A landscape with many valleys, sampled at points; each row gives a point and its height.
From any point a ball rolls to the lowest of the 2 points nearest to it. It stops when none of these is lower. Distance is the straight distance between rows; heights are no part of it.
<292>: [-2.32  0.09  2.88 -0.83 -1.53 -1.04 -0.05  0.81  2.96  0.52  0.03  0.67
 -1.46 -0.35 -0.81  1.67  0.90  4.33  1.64  0.50  0.54 -2.84  1.96 -2.62
  1.62 -0.15 -1.76 -0.66  1.42 -0.27 -3.19  1.62  2.05]  height 36.3
<582>: [-2.80 -0.45  2.33 -1.28 -2.54 -0.61  1.00 -1.73  3.32 -0.51 -1.01  1.02
 -2.46  0.78  0.34  1.08 -0.07  3.02  2.51  1.62  0.21 -1.95  1.05 -2.93
  2.21 -0.28  0.25  0.05  3.34  0.90  0.11  0.22  0.40]  height 44.6
<780>: [ 0.71  2.00 -3.40 -1.37  1.77 -1.28 -0.33  2.05  1.00 -0.98  1.75 -2.67
  1.81 -3.21 -1.90  0.76 -1.20  0.10 -0.22 -0.88 -0.51  1.20 -1.66  0.93
 -1.96 -1.98  1.98 -4.84 -3.76 -2.35  2.17 -1.54  0.84]  height 46.5
<63>: [-1.34 -0.49  1.89  0.41 -1.16  0.99  1.62 -1.97 -0.20  0.00 -2.32  1.58
 -1.63  2.31  1.80 -0.88 -0.39 -0.41  0.71  2.28 -0.17 -0.88  0.64 -0.53
  2.48  1.42  0.01  2.46  2.84  0.77  1.32  0.35 -1.47]  height 54.0
<416>: [ 3.06  0.21 -3.70  0.42  1.98 -0.99 -1.68  3.09 -1.45 -0.14  1.27 -2.25
  3.61 -3.40 -1.20  0.73 -0.07 -0.53 -1.43 -2.54 -0.34  2.81 -0.98  1.40
 -3.28 -1.07 -0.42 -1.92 -3.16  0.02 -0.66  0.13  1.29]  height 71.3
<409>: [ 1.21 -1.32 -1.65 -0.77  1.04  0.07 -1.05  0.26  0.79  1.16  2.46 -0.16
  2.06  1.05  0.23  0.43  0.24 -2.58 -0.88  0.94  1.06  2.89 -0.35  1.39
 -0.88 -0.01  1.25 -1.18 -1.10  0.42  0.85 -0.53 -0.89]  height 52.8
<62>: [-0.86 -0.05 -1.26 -0.01 -0.41  0.52  0.32 -0.75  4.29  1.22  0.25 -1.66
  2.28 -1.76 -0.21  1.02 -1.36 -1.12  0.75  3.18  1.32  1.80 -0.44  0.73
 -0.65 -2.61  2.87 -4.25 -0.41 -0.69  3.29 -1.12  0.03]  height 30.7
<281>: [ 2.62 -1.11 -3.17 -0.14  1.84  1.09 -1.85  0.53 -2.51  0.89  1.19 -1.19
  2.55  0.27  0.85 -0.43 -0.60 -4.80 -1.59 -0.63  0.21  4.55 -1.47  2.34
 -3.34 -0.37  1.92 -1.03 -1.96  0.62  1.64 -0.96 -1.39]  height 52.1
<871>: [ 0.55  0.83 -0.73 -2.89  1.23 -1.14 -1.24  1.70  0.08 -1.35  4.50 -1.97
 -0.78 -0.57 -2.95  1.67  1.46  1.97 -0.44 -3.38 -0.23  0.20 -1.27 -0.82
 -1.07 -0.16  0.40 -2.26 -2.42 -0.50 -2.23 -0.61  0.57]  height 31.3
<511>: [-1.14 -0.15  1.53  0.33 -0.83  0.34  1.17 -1.52 -0.96 -0.66 -0.75  1.19
 -2.66  2.04  0.80 -0.94  0.40  1.24  0.38  0.40 -0.30 -2.18  0.10 -1.19
  2.12  1.82 -0.60  2.76  1.94  0.27  0.11  0.16 -1.20]  height 52.0
<336>: [-0.74  1.11  0.88 -2.75  0.36 -1.18 -0.64  1.26  0.50 -0.60  4.21 -1.57
 -1.84  0.01 -2.94  1.75  1.14  3.88  0.25 -3.25  0.31 -1.27 -0.17 -1.58
  0.23  0.65 -0.39 -1.33 -1.10 -0.54 -3.31  0.08  1.28]  height 37.3
<450>: [-0.71  0.98  0.27  1.66 -1.47  0.31  0.97 -0.17  3.96  0.94 -1.76 -0.30
  2.09 -2.15  0.73  0.97 -0.97  0.45  1.34  2.56 -0.09 -0.39  0.80 -0.25
 -0.18 -2.92  0.99 -2.26  1.49 -0.34  1.88 -0.51  1.67]  height 73.2
<727>: [ 0.00 -1.05 -1.66  0.18 -0.02  1.01  0.35 -1.02  2.92  1.78  0.80 -1.39
  3.13 -0.15  0.31  0.26 -1.22 -3.11  0.03  3.48  1.84  3.51 -0.35  1.66
 -0.57 -1.58  3.40 -3.24 -0.99 -0.02  3.96 -1.15 -1.47]  height 41.6
<246>: [-1.90  1.15  0.44 -1.07 -1.35 -0.17  2.04 -2.31  1.07 -1.22  0.38 -0.58
 -2.30  0.07 -0.82 -0.05 -1.12  2.15  1.51 -0.23 -0.96 -1.37 -0.29 -1.42
  1.14  0.01  1.70 -0.64  2.29  0.25  2.87 -1.55 -0.31]  height 64.6
<188>: [ 0.38 -1.17 -1.53 -0.66  0.19  1.04 -0.17 -1.24  1.07  1.27  1.90 -0.64
  1.46  1.57  0.45 -0.40 -0.66 -3.23 -0.32  1.93  1.14  3.49 -0.60  1.55
 -0.07  0.04  2.78 -1.63 -0.37  0.28  3.26 -1.18 -1.98]  height 48.0
<569>: [-1.98 -2.77  1.54 -1.21 -1.82 -0.10  0.57 -2.41  3.40  0.85 -0.11  1.59
 -1.00  3.29  0.89  0.76  0.08 -1.39  0.68  3.91  1.54  1.27  1.02 -0.87
  2.47  0.74  1.74  0.07  2.48  1.93  1.57  0.29 -1.61]  height 57.3
<673>: [-0.31  1.16  0.89  1.90 -0.36  0.74  1.20 -0.33 -0.97  0.11 -1.57  1.10
  0.07 -0.39  1.19 -1.45 -0.77  0.78  0.09  0.41 -0.72 -2.10  0.69 -0.06
  0.94 -0.25 -1.31  1.46  1.19 -0.52  0.32  0.21  0.69]  height 70.9
<317>: [ 0.01  0.31  2.15  1.53 -0.30  1.27  0.99 -0.66 -3.79 -0.44 -2.87  1.29
 -2.72  1.43  2.09 -2.90  0.32  0.66 -0.58 -0.05  0.05 -2.84 -0.01  0.29
  1.03  1.47 -1.90  4.42  0.40 -0.50 -1.31  1.15 -1.73]  height 55.1
<418>: [-0.33  1.70 -0.03  2.02 -1.37  0.01  0.74  0.93  4.31  1.10 -2.12 -1.40
  2.83 -3.90 -0.36  1.50 -1.40  1.06  1.50  2.19  0.04 -0.98  0.68 -0.17
 -0.54 -4.04  0.40 -3.38  0.55 -0.99  1.60 -0.81  2.93]  height 77.2
<186>: [-0.48  2.27 -2.74  0.05  0.19  0.66  1.44 -0.28  0.92 -0.74 -0.22 -1.72
  1.05 -1.79 -0.24 -0.71 -2.52 -1.19  0.58  0.29 -1.26  0.97 -1.23  1.18
 -0.98 -1.72  3.53 -3.79 -1.10 -1.78  5.10 -2.54 -0.09]  height 50.4
<799>: [-0.78  1.82 -2.08 -1.86  0.21 -0.47  1.25 -0.65 -0.06 -2.05  1.86 -1.99
 -1.74 -0.60 -1.72 -0.30 -1.27  0.88  0.19 -1.87 -1.53  0.36 -1.89  0.13
 -0.40 -0.55  2.88 -2.69 -1.00 -0.92  3.11 -2.35 -0.51]  height 28.6
<448>: [ 0.17  1.92 -2.46 -1.70  0.99 -0.50  0.24  0.75  0.91 -1.28  2.13 -2.05
  0.31 -1.54 -1.59  0.49 -1.06  0.53 -0.11 -1.07 -0.74  0.84 -1.62  0.37
 -1.12 -1.16  2.40 -4.08 -2.06 -1.82  2.45 -1.94  0.15]  height 37.5
<321>: [-1.83 -1.58  1.10 -1.90 -1.50 -0.49  0.56 -1.71  3.88  0.17  0.99  0.35
 -1.08  1.75 -0.22  1.18  0.03  0.69  1.16  2.54  1.26  0.64  0.44 -1.03
  1.68 -0.07  1.44 -1.36  1.90  1.13  1.09 -0.39 -0.70]  height 59.4
<739>: [-2.70 -1.35  2.57 -1.24 -0.81 -0.93  0.42 -1.32  1.10 -0.39  0.67  1.27
 -3.55  3.34 -0.15  0.94  1.61  2.56  0.95  0.14  0.77 -1.74  0.53 -2.27
  2.38  2.75 -0.94  2.37  1.45  1.30 -2.37  1.17 -1.07]  height 55.5
<697>: [ 0.07  1.21  0.71  3.11 -0.37 -0.18  0.73  1.28  1.05  0.94 -2.51  0.95
  2.37 -2.22  0.37 -0.24 -0.54  1.42  0.61  0.87 -0.66 -1.83  1.78  0.07
  0.27 -1.38 -2.55  0.21  0.78 -0.47 -0.83  1.31  2.92]  height 73.1
<725>: [ 1.21 -0.27  0.56  1.51  0.67 -0.99 -0.98  2.08  0.02  1.04 -0.25  1.05
  1.66 -1.28 -0.85  0.34  0.97  1.32 -0.57 -0.49  0.53 -0.52  1.56  0.33
 -0.07  0.82 -3.29  1.20 -1.47 -0.09 -3.46  2.22  1.82]  height 71.4
<38>: [-1.74 -1.85  2.11 -2.96 -0.66 -1.59 -1.08  0.08  3.38  0.71  2.72  0.74
 -1.31  2.49 -1.09  2.23  1.79  1.36  0.57  1.44  2.11 -0.03  1.02 -1.38
  2.07  1.51 -0.94 -0.39  0.26  1.22 -3.07  0.94  0.13]  height 59.1
<21>: [-1.76  0.29  0.57 -0.91 -1.56  0.19  1.42 -1.84  2.97 -0.13  0.04 -0.15
 -1.00  0.06 -0.08  0.59 -1.05  1.28  1.50  1.57 -0.01 -0.52  0.15 -1.15
  1.08 -0.77  2.07 -1.58  2.42  0.28  2.57 -1.21 -0.13]  height 62.1
<53>: [ 0.34  1.45 -0.11  1.42 -0.68  2.57  2.01 -1.48 -2.44  0.97 -2.56  0.04
  0.04  0.44  2.14 -2.33 -2.54 -2.45 -0.10  1.29 -1.59  0.03 -0.37  1.05
  0.42 -0.28  1.24  1.56  2.60 -0.74  3.96 -1.72 -0.50]  height 65.0
<774>: [ 2.46 -1.62 -0.92 -0.15  1.66  1.47 -1.95 -0.15 -4.13  0.08  0.10  0.38
 -0.02  1.69  1.40 -1.39  0.59 -4.21 -1.77 -1.44  0.08  2.01 -1.28  1.34
 -1.92  0.93 -0.18  2.53 -0.44  0.65 -1.00 -0.58 -1.90]  height 31.6
<661>: [-0.69  2.21  1.03  1.97 -1.02  1.47  2.14 -0.78 -2.68 -0.56 -2.43  0.58
 -1.19 -0.76  1.37 -2.48 -1.49  1.50 -0.12 -0.82 -1.57 -3.45  0.15 -0.29
  1.03 -0.23 -1.07  1.74  1.54 -0.89  1.68 -0.16  0.21]  height 69.0
<6>: [-1.75  0.38  1.77 -0.80 -0.52 -0.75  0.30 -0.35  0.01 -0.63  1.82 -0.09
 -2.36  0.89 -1.30  0.39  0.86  3.61  0.74 -1.74 -0.32 -2.69  0.20 -1.97
  1.18  1.31 -1.04  0.77  0.61  0.12 -1.87  0.46  0.38]  height 45.9
<779>: [ 1.71  0.77 -1.60  0.76  1.01  0.62  0.07  0.60 -1.88  0.08  0.49 -0.32
  1.66 -1.02  0.67 -0.84 -0.53 -1.23 -0.83 -1.05 -0.86  0.93 -0.66  1.01
 -1.43 -0.25  0.30 -0.04 -0.66 -0.18  0.76 -0.59  0.44]  height 65.2
<505>: [-0.28  1.77 -2.16 -0.57 -0.02  1.22  1.75 -1.48 -0.75 -1.10 -0.12 -1.54
 -0.55 -0.24  0.00 -1.20 -2.56 -1.43  0.18 -0.64 -1.62  1.20 -1.13  0.94
 -0.38 -0.43  3.80 -1.89  0.33 -0.84  5.35 -2.51 -1.03]  height 55.9
<150>: [ 2.53  0.29 -3.64 -1.79  2.63 -0.69 -2.13  2.53 -0.98 -1.41  2.70 -2.39
  2.03 -2.04 -1.47  0.91  0.49 -1.09 -1.25 -2.68 -0.67  2.68 -1.90  1.15
 -3.30 -1.19  1.26 -3.11 -3.74 -0.30 -0.51 -0.47 -0.27]  height 66.1
<10>: [ 2.12 -0.10 -1.54 -0.69  1.68 -0.29 -1.64  1.27 -1.36 -0.65  2.73 -0.27
  1.25 -0.76 -0.93  0.30  1.42 -0.36 -1.14 -2.37 -0.33  1.16 -0.64  0.24
 -2.00 -0.01 -0.63 -0.18 -2.06  0.17 -1.97 -0.10 -0.09]  height 60.7
<731>: [-0.81  1.79 -1.99 -1.86  0.24 -0.59  1.09 -0.56 -2.33 -3.29  1.93 -2.03
 -2.77 -0.36 -1.88 -0.37 -0.89  0.87 -0.10 -3.98 -3.11 -0.10 -2.22 -0.30
 -0.80 -0.20  3.06 -1.48 -1.04 -0.76  2.63 -2.25 -1.06]  height 21.3
<5>: [ 3.13 -0.80 -3.81 -0.90  3.07 -0.38 -3.21  1.95 -2.79 -1.38  2.18 -1.71
  2.17 -1.71 -0.58  0.86  1.03 -2.72 -1.43 -2.87 -0.91  3.65 -1.69  1.75
 -4.07 -0.84  1.09 -1.85 -3.01  0.89 -1.24 -0.57 -1.03]  height 69.2
<19>: [-1.20 -0.29  1.49  0.43 -1.07 -0.14  0.89 -0.63  2.25  0.34 -1.03  1.44
 -0.29  0.61  0.74  0.55  0.21  1.42  1.18  1.94  0.09 -1.35  1.16 -1.39
  1.56 -0.16 -0.62  0.22  1.88  0.23 -0.11  0.53  0.43]  height 48.6
<176>: [ 3.02 -2.72 -2.09 -0.26  1.49  0.69 -2.39  0.42 -2.46  1.49  0.95 -0.02
  2.54  1.51  1.16 -0.59  0.00 -5.63 -1.67  0.17  1.48  4.52 -0.48  2.45
 -2.61  0.42  0.28  0.45 -1.48  1.37  0.35 -0.52 -1.41]  height 46.4
<59>: [-0.68  0.66  2.02 -0.01 -0.09 -1.29 -0.32  2.12  2.10  0.88  0.95  0.46
  0.34 -1.95 -1.86  1.41  0.95  4.15  0.52 -0.12  0.26 -2.33  1.93 -1.32
  0.80 -0.13 -2.71 -0.25 -0.28 -0.67 -3.64  1.73  2.64]  height 27.1
<753>: [ 0.43 -0.46  1.95  1.97  0.07  0.37 -0.15  0.13 -3.66  0.18 -3.54  2.01
 -2.34  1.77  2.12 -2.16  1.54 -0.27 -0.73 -0.15  1.07 -2.19  0.46  0.94
  0.78  2.05 -3.38  4.75 -0.94 -0.29 -3.23  2.64 -1.26]  height 53.1
<788>: [-1.62 -0.98  2.50  0.36 -0.64 -0.50  0.14 -0.69 -0.36  0.18 -1.36  2.23
 -2.93  2.98  0.88 -0.16  2.00  1.92  0.56  0.63  0.76 -2.44  0.90 -1.17
  2.56  2.39 -2.39  3.00  0.44  0.49 -3.12  2.36 -1.35]  height 53.6
<576>: [ 1.70 -0.27 -0.07 -0.72  0.86  1.99 -0.54 -1.67 -6.38 -3.26  0.11 -0.84
 -3.24  1.07  0.11 -1.72  1.01 -2.18 -1.07 -4.06 -1.84  0.05 -2.60  0.25
 -1.37  0.49  2.37  2.87  0.48  0.43  0.43 -1.21 -3.11]  height 37.6
<684>: [ 1.74 -1.71  0.07  2.09  0.51 -1.38 -1.70  1.88 -0.67  1.36 -1.77  1.71
  2.07 -0.39  0.05  0.29  1.15 -0.79 -0.76  0.22  1.71  0.96  1.63  1.03
 -0.08  1.44 -4.14  2.45 -1.79  0.85 -3.93  2.85  1.61]  height 67.6
<552>: [ 1.08 -1.80  0.24  1.10  0.50 -1.02 -1.48  0.71 -0.43  1.56 -1.17  2.18
  1.28  1.50  1.18  0.17  1.30 -2.41 -0.99  1.03  1.85  1.28  1.10  1.32
  0.12  1.56 -2.84  2.66 -1.56  0.92 -2.89  2.28  0.12]  height 64.9
<498>: [-0.49  1.31 -1.39 -0.88 -0.18  1.39  2.38 -2.15 -2.33 -1.87  0.01 -1.19
 -2.45  0.49 -0.32 -1.53 -1.93 -0.70 -0.06 -1.68 -2.18  0.08 -1.37  0.43
  0.48  0.65  2.89  0.42  1.30 -0.04  4.69 -2.34 -1.87]  height 59.9
<318>: [-0.62  1.22  0.49  2.41 -1.03  1.88  1.78 -1.20 -0.13  1.19 -3.35  0.56
  1.29  0.13  2.29 -1.61 -2.17 -1.95  0.78  2.46 -0.90 -0.32  0.66  0.19
  0.92 -1.01  0.66  0.65  2.66 -0.42  2.87 -0.83  0.55]  height 67.1
<269>: [ 2.79 -2.37 -0.26  1.26  1.24  0.08 -2.36  1.05 -4.54  0.36 -1.89  1.36
  0.46  0.76  1.04 -0.98  1.19 -3.61 -1.80 -1.09  1.72  1.83 -0.07  1.93
 -2.23  1.48 -3.22  3.61 -1.97  1.20 -4.02  1.56 -0.31]  height 46.0
<762>: [-0.70 -1.49  1.59 -0.25 -0.64 -1.62 -0.96  0.67  3.52  1.68 -0.10  1.89
  1.02  1.03  0.27  1.85  1.57  0.07  0.25  2.93  1.69  0.27  2.11 -0.30
  1.45  0.20 -1.81  0.17  0.17  0.88 -2.31  2.10  0.96]  height 65.1
<4>: [ 1.63 -0.92  0.83 -0.21  0.80  2.22 -0.57 -1.24 -6.77 -2.34 -1.02  0.01
 -3.48  1.48  0.89 -2.49  1.31 -2.38 -1.61 -2.94 -0.70 -0.46 -2.59  0.41
 -1.30  1.22  0.91  4.42  0.52  0.08 -1.11 -0.70 -3.25]  height 32.3
<108>: [-0.46 -1.83  1.29  0.04 -0.04 -1.14 -1.35  0.27  1.34  1.42 -0.67  2.40
  0.32  2.31  0.88  0.82  2.06 -0.94 -0.40  2.04  1.46  0.24  1.70  0.30
  1.56  1.54 -2.51  2.05 -0.41  0.97 -2.78  2.48 -0.32]  height 62.8
<130>: [ 1.90  0.56 -2.93  0.68  1.37  1.06  0.04  0.42 -1.60  0.97  0.20 -1.19
  2.83 -0.69  1.01 -0.88 -1.68 -3.35 -0.68 -0.12 -0.50  3.03 -0.95  2.00
 -2.11 -0.79  1.67 -1.31 -1.30 -0.35  2.83 -1.42 -0.18]  height 58.9
<352>: [-0.85  1.61 -1.63 -0.13 -0.28  0.38  1.28 -0.74  3.27 -0.05 -0.05 -1.97
  1.09 -2.33 -0.82  0.36 -2.21  0.18  1.26  1.52  0.11  0.51 -0.94  0.38
 -0.33 -2.29  3.09 -4.49 -0.54 -1.50  4.34 -2.11  0.13]  height 42.4
<564>: [ 1.63 -1.41  0.99  1.21  1.02  0.62 -1.75  0.63 -4.45  0.29 -2.48  1.86
 -1.55  1.51  1.61 -1.70  1.50 -2.21 -1.50 -0.70  1.63 -0.11 -0.07  1.59
 -0.97  1.88 -3.33  4.79 -1.68  0.15 -4.47  1.88 -1.26]  height 50.1
<110>: [-0.68  1.60 -0.76 -0.87  0.11  0.19  1.12 -1.14 -3.59 -2.91  1.49 -1.13
 -3.02 -0.32 -1.27 -1.05 -0.27  1.41 -0.61 -4.34 -2.99 -1.45 -1.76 -0.60
 -0.51  0.33  1.79  0.52 -0.06 -0.30  1.85 -1.50 -1.16]  height 27.3
<80>: [-1.39  1.52  0.74  0.88 -1.30  0.86  2.48 -1.97 -0.25 -0.93 -1.47  0.34
 -1.22 -0.17  0.82 -1.15 -1.75  1.30  0.87  0.00 -1.71 -2.11  0.17 -1.03
  1.32 -0.15  0.82  0.39  2.67 -0.07  2.94 -1.35 -0.25]  height 66.9
<451>: [-2.16 -1.11  2.60  0.13 -1.32 -0.15  0.77 -0.86  1.53  0.16 -2.44  2.48
 -1.82  2.10  1.64  0.24  1.06  1.32  1.22  2.38  0.39 -1.93  1.59 -1.54
  2.81  1.21 -1.53  2.16  2.15  0.57 -1.59  2.02 -0.67]  height 51.7
<461>: [-0.24  0.57 -0.13  1.70 -0.45  0.67  0.73 -0.57  2.00  1.13 -1.35  0.55
  1.95 -0.66  1.33 -0.23 -1.14 -0.86  0.63  2.51 -0.15  0.09  0.68  0.34
  0.40 -1.15  0.53 -0.85  1.56 -0.09  1.80 -0.57  0.82]  height 69.9
<623>: [-0.48  0.09  1.13  2.16 -1.18 -0.43  0.01  0.97  2.74  1.70 -2.41  1.39
  2.10 -1.41  0.57  0.87  0.10  1.06  0.89  2.43  0.06 -1.03  1.94 -0.45
  0.82 -1.23 -1.98  0.14  1.06  0.07 -1.52  1.73  2.44]  height 70.0
<199>: [ 0.62  1.37 -1.30  1.45  0.00 -0.98 -0.01  1.68  3.97  1.48 -0.89 -2.41
  4.21 -4.43 -1.28  1.65 -1.04  0.53  0.50  1.75  0.92  0.80  0.22  0.86
 -1.46 -3.09  0.45 -3.87 -1.14 -1.41  1.18 -0.44  3.07]  height 69.5
<404>: [ 2.72  0.36 -2.73  1.14  1.06 -1.49 -1.16  3.07  0.53  1.06  0.62 -2.00
  4.55 -3.94 -1.86  1.06 -0.39 -0.02 -0.99 -1.05  0.64  2.63 -0.07  1.34
 -2.11 -0.94 -1.19 -2.03 -2.61 -0.31 -0.84  0.22  2.59]  height 77.4
<513>: [ 3.52 -2.49 -1.44  0.46  1.77  0.49 -2.59  0.82 -4.57  0.79 -0.95  0.70
  2.00  0.77  1.24 -0.94  0.00 -5.13 -1.94 -1.06  1.40  3.59 -0.52  2.08
 -3.12  0.87 -1.42  2.10 -1.29  1.64 -2.03  0.46 -0.46]  height 39.8
<694>: [ 1.03  0.27 -0.24  0.64  0.70  0.40  0.09 -0.05 -1.20 -0.01  0.61  0.80
  0.26  0.49  0.64 -0.58  0.17 -0.37 -0.70 -0.56 -0.40 -0.22 -0.02  0.31
 -0.23  0.44 -0.48  1.05  0.03  0.01 -0.33 -0.26 -0.06]  height 68.9
<514>: [ 0.32  0.81  0.99  1.04 -0.02 -1.64 -0.46  2.75  2.72  1.18 -0.07 -0.18
  2.33 -3.43 -1.89  1.31  0.55  3.31  0.24  0.18  0.46 -1.24  2.01 -0.42
  0.24 -0.78 -2.90 -0.89 -0.77 -0.54 -3.11  1.74  3.33]  height 38.5
<853>: [-0.61  2.28  1.25  2.83 -0.71  0.14  0.94  1.33  0.34  0.56 -1.45  0.55
  1.29 -3.33 -0.30 -0.53 -0.49  3.60  0.40 -0.77 -1.38 -3.50  1.79 -0.57
  0.14 -1.55 -2.63 -0.48  0.27 -1.31 -0.78  0.98  3.07]  height 76.6
<151>: [-2.58 -0.34  2.60 -2.10 -1.79 -1.07  0.06 -0.16  3.90  0.16  0.77  0.29
 -1.78  0.52 -0.76  1.95  0.42  3.60  1.95  1.31  1.26 -1.76  1.32 -2.71
  1.88 -0.09 -0.25 -1.34  2.21  0.41 -1.98  0.64  1.24]  height 40.7
<838>: [-2.53  1.20  2.03 -2.29 -0.51 -1.26  0.07  0.42  0.98 -0.68  3.22 -1.74
 -3.03  0.14 -2.68  1.68  0.55  5.14  0.95 -3.00  0.16 -2.61  0.08 -2.85
  0.97  0.79 -0.83 -0.69 -0.16  0.15 -2.87  0.21  1.38]  height 41.7
<194>: [ 0.71  0.71 -0.71 -0.59  0.70  0.94 -0.09 -0.90 -5.18 -3.33  1.09 -1.05
 -2.98  0.11 -0.60 -1.39  0.62 -0.20 -1.05 -4.92 -2.66 -0.84 -2.33 -0.23
 -1.24  0.19  1.94  1.47 -0.26 -0.21  0.81 -1.11 -1.62]  height 32.6
<442>: [ 1.62 -1.13 -1.67 -1.80  1.65 -0.53 -1.82  0.71  0.00 -0.15  3.48 -0.73
  0.85  0.61 -1.01  0.76  1.62 -1.58 -1.22 -1.52  0.54  2.27 -1.20  0.71
 -1.49  0.60  0.76 -1.10 -2.04  0.25 -0.94 -0.49 -0.83]  height 57.4
<686>: [-0.98 -1.93  1.83 -1.39 -0.05 -1.40 -1.20  0.26  1.44  0.52  1.40  2.04
 -1.12  2.87 -0.35  1.50  2.36  0.65 -0.11  0.53  1.47 -0.34  0.81 -0.97
  1.82  2.23 -1.67  1.12 -0.37  0.71 -3.30  1.51 -0.55]  height 60.9
<86>: [-2.48 -2.22  2.17 -2.83 -0.98 -1.51 -0.02 -1.47  2.22 -0.06  2.02  0.55
 -2.96  3.81 -0.82  1.62  1.58  1.28  0.99  0.93  1.47  0.04  0.29 -1.69
  2.49  2.23  0.09  0.95  1.55  1.66 -1.43  0.26 -1.24]  height 57.2
<485>: [-1.36  0.39  2.08  0.54 -0.43  0.00  0.49 -0.62 -1.65 -0.75 -0.08  0.90
 -2.78  1.02 -0.13 -1.03  0.88  3.37  0.43 -1.74 -0.89 -3.72  0.53 -1.48
  1.21  1.37 -1.69  2.39  0.45 -0.35 -1.78  0.89 -0.51]  height 49.0
<469>: [ 0.31  1.37 -0.67  0.41 -0.34  2.16  1.90 -1.96 -3.22 -0.59 -1.59 -0.41
 -1.18  0.50  1.10 -2.17 -2.32 -1.61 -0.29 -0.67 -2.01 -0.18 -1.06  0.62
  0.35  0.47  1.79  1.32  1.86 -0.43  4.49 -1.99 -1.38]  height 62.6
<533>: [-1.10 -1.27  1.73  0.67 -1.50 -0.82 -0.29  0.71  4.40  1.55 -1.78  1.34
  1.82 -0.07  0.75  1.96  0.69  0.12  0.89  3.82  1.11 -0.13  1.97 -0.61
  0.99 -1.44 -1.10 -0.56  1.32  0.61 -1.47  1.67  1.57]  height 67.2
<388>: [ 0.13  0.97  0.97  1.74  0.26 -0.17 -0.07  1.50 -1.01  0.18 -0.45  0.80
  0.43 -1.62 -0.53 -0.91  0.53  2.81 -0.31 -1.52 -0.76 -2.97  1.18 -0.29
  0.04  0.12 -3.02  1.08 -0.62 -0.99 -2.13  1.54  1.82]  height 75.2
<734>: [-1.58 -2.07  1.67  0.13 -1.81  0.49  0.73 -1.88  2.23  0.72 -2.41  2.26
 -0.88  3.00  2.26  0.05  0.04 -1.86  0.79  4.22  0.63  0.36  1.28 -0.71
  2.32  0.63  0.58  1.25  2.87  1.28  1.22  0.87 -1.41]  height 55.7
<264>: [ 1.02  1.78 -2.57  0.19  1.04 -1.15 -0.11  2.09  2.58  0.27  0.55 -2.74
  3.70 -4.17 -1.52  1.27 -1.36  0.16 -0.16  0.63  0.27  1.23 -0.65  1.09
 -1.66 -2.62  0.96 -4.68 -2.60 -1.90  1.85 -0.87  2.14]  height 58.7
<457>: [ 1.84 -1.46  0.31 -0.31  0.78  1.47 -0.92 -1.13 -4.19 -0.78 -0.17  0.74
 -1.67  2.55  1.10 -1.49  0.75 -3.17 -1.64 -1.21 -0.06  0.92 -1.39  0.74
 -0.53  1.63  0.31  3.52  0.43  0.50 -0.58 -0.43 -2.79]  height 24.8

For each start below, name the point where the ball stops.
<450>: <62>
<10>: <62>
<686>: <59>
<498>: <62>
<697>: <108>
<388>: <108>
<418>: <731>
<451>: <59>
<404>: <731>

For each start below, name every point that the ball comes to, in order.
<321>: <569> > <734> > <63> > <511> > <485> > <6> > <838> > <336> > <871>
<853>: <697> > <623> > <533> > <762> > <108>
<317>: <511> > <485> > <6> > <838> > <336> > <871>
